Each row is a point on a landscape with many peaks, with its height.
A climber steps from a point to the highest of its 2 nearest points, and stops where none of them is higher. Distance is the straight distance between rows; heights are no part of it.
(894): 5,-37,-53,41,-15,-6,-40,-32,41,21,-16,-16,18,-16,-15,-9,46,-31,-9,17,5  height 514
(710): -81,2,18,36,24,29,-2,-12,31,18,78,-12,22,-39,20,47,10,-21,14,20,34  height 591
(58): -4,-23,5,34,20,-5,-48,-36,84,-26,48,47,20,-29,13,43,-7,-2,-13,23,-57  height 297
(176): 9,35,26,-34,12,-11,-27,49,-42,-16,-13,-49,-11,7,58,40,8,19,-40,31,-41  height 373
(566): 54,90,19,-20,22,-5,-44,42,-9,30,16,1,9,32,-2,14,-14,25,14,-2,13  height 540
(303): -18,2,-5,-23,10,-29,72,-20,-47,-63,-52,35,9,-8,4,-54,-48,21,-18,-7,-43  height 680
(24): 44,3,13,16,-38,14,24,-33,-24,1,25,13,58,-19,-27,-17,-21,-26,7,-69,-32  height 204
(45): 12,30,-38,-23,-32,-12,48,-21,-31,9,-43,32,9,-1,62,-2,33,-58,-2,-16,-36  height 435
(41): -7,-61,-3,6,-40,16,-20,23,3,25,-41,-13,26,11,-13,11,27,34,3,-27,13  height 370
(363): 77,-13,4,34,6,11,-30,0,39,-10,-15,-29,-42,10,-32,-2,43,-29,-34,41,-16  height 348
(59): -71,-31,34,9,20,9,-11,-22,-42,-33,38,65,-21,-19,65,25,15,36,-4,13,8  height 245
(712): 19,12,27,-29,-8,-6,30,5,29,-5,-24,60,-18,33,75,37,-1,-23,-13,-6,-47  height 627
(141): 22,-37,22,16,-94,8,32,25,-15,39,20,-31,21,-18,-6,53,29,-27,79,-60,10  height 288
(784): -19,70,-20,-10,28,-14,-40,11,-55,-10,20,-51,81,-45,-4,-26,-31,20,13,-10,-3  height 232
(714): 37,-24,15,7,-36,36,33,-33,31,32,-14,11,23,22,-37,-12,15,56,43,-52,-11  height 26
(733): -13,-76,0,18,-10,1,-9,-21,-40,-46,-46,-38,15,-39,15,5,30,27,-55,27,-64  height 322
(34): 28,76,-18,-21,13,-15,-23,45,-29,33,-16,20,-10,30,-8,-17,5,44,60,-4,66  height 364
(700): 49,15,8,-16,-20,-12,6,31,-4,2,-30,-12,24,26,-44,-14,-50,9,-12,-36,-23  height 490
(20): -1,12,15,2,12,20,18,10,-51,-14,1,2,-47,21,20,-12,58,28,-3,36,44  height 510
(13): -34,-41,27,23,-11,17,9,6,41,38,41,-28,-12,0,7,35,12,-12,29,4,50  height 690
(446): -12,-3,-19,-4,-18,-30,45,24,-86,-21,0,11,-33,-4,-10,-45,-7,-18,40,-4,79  height 485
(639): 11,45,7,23,7,47,-11,9,-15,42,32,-52,-14,-8,6,17,77,-4,52,21,70  height 458
(347): -40,-22,38,-21,38,21,-3,6,50,10,11,50,-35,38,-20,-2,-52,75,-1,-6,18  height 108
(761): 24,-65,-17,14,-29,-2,-31,2,7,-9,-83,0,-11,13,-3,7,48,18,-27,12,-9  height 346
(741): 24,57,-44,-40,26,-23,-21,8,-8,15,-52,24,-16,32,8,-36,22,61,18,20,14  height 289
(119): -23,-23,19,23,7,16,31,-34,5,-33,33,71,-51,10,39,8,32,-12,-3,26,7  height 227
(736): -31,-47,-22,8,13,0,-46,-1,-10,-7,1,10,-29,-7,-22,-12,-8,1,-29,16,32  height 252
(251): -22,-18,-17,-7,-23,-24,65,-11,-58,-40,-42,25,49,-20,-28,-55,-57,11,10,-48,-4  height 542
(158): 0,39,34,-5,29,-29,-27,38,-12,-18,53,-2,6,0,-20,1,-99,-34,-18,-13,2  height 183
(777): -27,-32,-7,-27,29,-12,-25,16,-34,-35,-41,-60,9,-19,-2,0,-9,43,-62,35,-40  height 337
(496): 48,78,6,-34,1,-23,-28,50,-22,12,-18,-32,17,18,30,36,-9,-7,-18,-5,-36  height 409
(425): 22,-20,59,32,5,35,3,6,-50,-42,5,2,-29,13,10,16,61,53,-16,25,-7  height 463
(450): 10,-55,-16,11,-10,16,15,-54,21,-11,-43,-5,40,-3,-37,-34,4,27,-35,-15,-56  height 291
(40): -23,49,-34,-8,6,-20,-2,58,-52,-20,-11,-81,67,-28,-36,-32,-28,1,2,-18,11  height 184
(380): -26,-20,-9,-12,-24,17,2,-2,-42,8,-35,-15,43,-9,10,-13,41,46,-2,-12,-2  height 399
(466): 24,-8,8,5,-63,6,69,16,35,37,19,-19,11,1,22,39,33,-58,51,-25,6  height 411
(598): 34,39,1,0,32,-34,-69,1,-19,-32,32,24,-29,-14,-17,-7,-61,-57,-34,12,-17  height 243
(742): -47,-37,1,-1,31,-4,-55,-52,1,-41,35,78,-28,-37,42,25,-23,37,-16,9,-30  height 265
(79): 57,-35,4,4,-33,7,3,-5,-8,-11,-68,-22,22,14,-57,-15,-20,2,-38,-30,-44  height 363
(96): -28,43,-49,-22,52,-17,3,-70,38,-10,41,22,-5,-17,3,-30,-43,-16,-28,10,-44  height 182
(327): 2,-42,72,28,16,24,-46,23,8,-31,14,6,-13,9,21,52,35,68,-17,30,-20  height 426
(250): -21,-39,48,10,-1,26,69,-10,32,-18,39,27,-53,23,7,11,-10,-13,-13,10,-5  height 212
(468): 20,8,-30,-10,-58,8,84,-2,4,28,-31,-14,4,11,31,2,49,-63,16,-22,-8  height 592
(47): -74,23,-20,10,27,4,6,-9,28,10,56,17,-4,-19,62,40,23,-52,4,26,18  height 539
(819): -22,35,-16,-30,33,-22,65,21,-22,-47,-49,-12,-10,13,-7,-56,-22,34,-16,24,-17  height 710
(267): 16,-68,-1,0,-17,-10,15,-11,14,18,-31,-4,-18,24,-85,-51,-46,35,15,-20,32  height 34
(32): -4,53,-17,22,8,0,-16,-24,28,17,60,23,18,-23,59,23,47,-61,37,17,8  height 479
(93): -40,29,2,-5,46,7,-28,31,6,18,41,-43,-47,11,8,20,-1,-26,-28,46,45  height 334
(417): 15,-21,23,63,15,12,-12,-25,66,-24,55,6,49,-38,-21,27,46,12,11,46,-27  height 343
(740): 5,-96,1,2,-65,-3,33,-35,14,35,-13,-25,-5,4,-45,-21,-22,10,32,-45,22  height 96
(497): -35,38,-41,-26,50,-21,15,-16,45,-6,47,27,-35,5,-24,-28,-72,-39,-18,9,10  height 156
(588): 6,18,-51,5,23,-19,-50,-39,19,5,16,17,27,-17,-23,-43,-39,-26,-16,-15,-11  height 231
(844): -48,38,17,-23,40,8,-1,30,-20,-5,-2,-58,-15,6,31,21,13,21,-44,51,7  height 356
(879): 45,41,45,-12,-13,8,41,-7,18,-7,9,33,16,27,31,18,-14,-6,-4,-30,-70  height 545
(492): 13,-71,-5,34,-10,0,28,-53,20,-42,-41,-1,23,-32,0,-1,30,-17,-41,17,-80  height 298
(81): 56,-2,38,40,-33,19,43,-23,11,-14,26,33,54,-3,6,21,22,-12,22,-38,-55  height 391
(416): -12,17,36,7,22,4,-47,16,38,26,65,18,-8,14,-5,35,-66,-19,-2,-16,16  height 135
(349): 46,32,-17,-21,-5,-24,6,60,-20,-5,-73,-37,-10,36,-46,-24,-18,13,-12,-2,-4  height 656
(507): -21,-52,-37,12,-20,-2,-24,-17,66,49,5,17,3,1,-1,-2,8,-18,27,-17,35  height 587
(261): 13,3,4,27,-18,60,5,-37,39,42,16,9,51,-17,-20,-2,48,36,73,-33,9  height 97
(840): 13,-41,61,-6,-27,2,46,1,12,3,35,6,-34,20,-18,9,-63,-31,-3,-36,-4  height 179
(220): -72,-59,-7,6,15,3,-27,-33,56,-27,35,38,5,-23,16,41,-21,14,-31,9,-38  height 281
(670): 35,-19,-45,-11,-13,-25,-43,-1,-41,-1,-95,22,-17,2,-12,-25,15,8,-17,6,2  height 319
(447): -28,-28,58,41,30,32,-16,-4,25,-33,49,-21,-1,-14,-4,50,28,30,-21,41,-14  height 397
(719): -26,-51,22,-32,2,-2,4,12,63,10,-20,47,-23,38,-25,-8,-65,24,-20,-31,0  height 127
(355): 31,29,-6,-26,15,-39,35,38,-17,-45,-80,3,-35,24,-23,-40,-48,-1,-22,16,-19  height 818
(161): -70,42,-42,-15,53,-17,-38,15,8,11,43,-34,2,-18,-6,-4,-35,-13,-24,29,42  height 306
(467): 20,-72,30,16,-75,-2,24,4,-56,20,7,-30,-25,-4,-30,10,4,1,52,-51,37  height 181
(471): -5,64,-8,-7,2,9,2,45,-41,23,9,-72,32,-10,-45,-19,-9,10,33,-9,58  height 235
(665): -32,-26,-29,-17,-33,-11,33,3,-87,-22,-45,2,32,-19,6,-31,-2,1,-14,-26,5  height 441
(281): 18,12,27,36,-2,17,15,7,19,27,56,-34,-43,9,12,27,50,-22,43,37,57  height 563
(817): 33,17,-3,14,31,-2,-53,-14,5,-20,16,-28,-30,-9,-13,-1,7,-20,-46,38,-32  height 303
(260): 56,20,-12,20,-20,14,-3,12,13,14,-15,-42,-2,10,-3,13,73,-13,9,12,-2  height 418
(217): 27,77,-7,6,16,35,7,-1,-27,43,17,-60,2,-14,-49,-31,30,20,54,4,64  height 326
(232): -15,41,-49,-14,-6,3,8,-34,17,27,-4,21,28,-10,55,-12,40,-37,19,-8,3  height 412
(771): -9,-11,-24,21,-29,29,18,-27,31,25,26,12,42,-36,14,6,70,-22,86,0,28  height 153
(67): 20,-44,57,-25,-23,-4,33,36,37,25,-10,21,-44,55,-14,18,-61,6,8,-37,10  height 146
(849): 38,26,-2,-56,21,-42,-8,35,-1,-22,-76,41,-52,34,17,-3,-48,-20,-33,17,-28  height 716
(470): -46,16,40,-28,43,8,-23,21,35,21,18,4,-1,29,11,22,-46,47,-14,1,6  height 101
(649): -55,55,-30,-29,40,-13,-65,1,-15,25,25,-56,58,-43,18,6,-27,12,-11,11,4  height 275
(933): 8,33,-8,-37,5,-25,0,28,14,13,-31,43,-49,32,64,24,1,-46,-25,17,-8  height 661
(117): 3,-22,-56,1,2,-32,-73,-8,-12,10,-33,28,3,-3,-22,-37,-19,-8,-8,-6,23  height 280
(190): -6,27,-7,0,13,-20,15,32,-91,-39,-4,0,-45,7,4,-37,22,-17,-5,32,57  height 566
(645): 16,1,-52,7,-40,8,27,-58,10,42,17,13,16,-24,4,-31,31,-55,61,-41,23  height 263

For each start below, name the point where the climber stops.
(761) | (355)
(250) | (190)
(161) | (566)
(261) | (13)
(81) | (355)
(40) | (13)
(417) | (190)
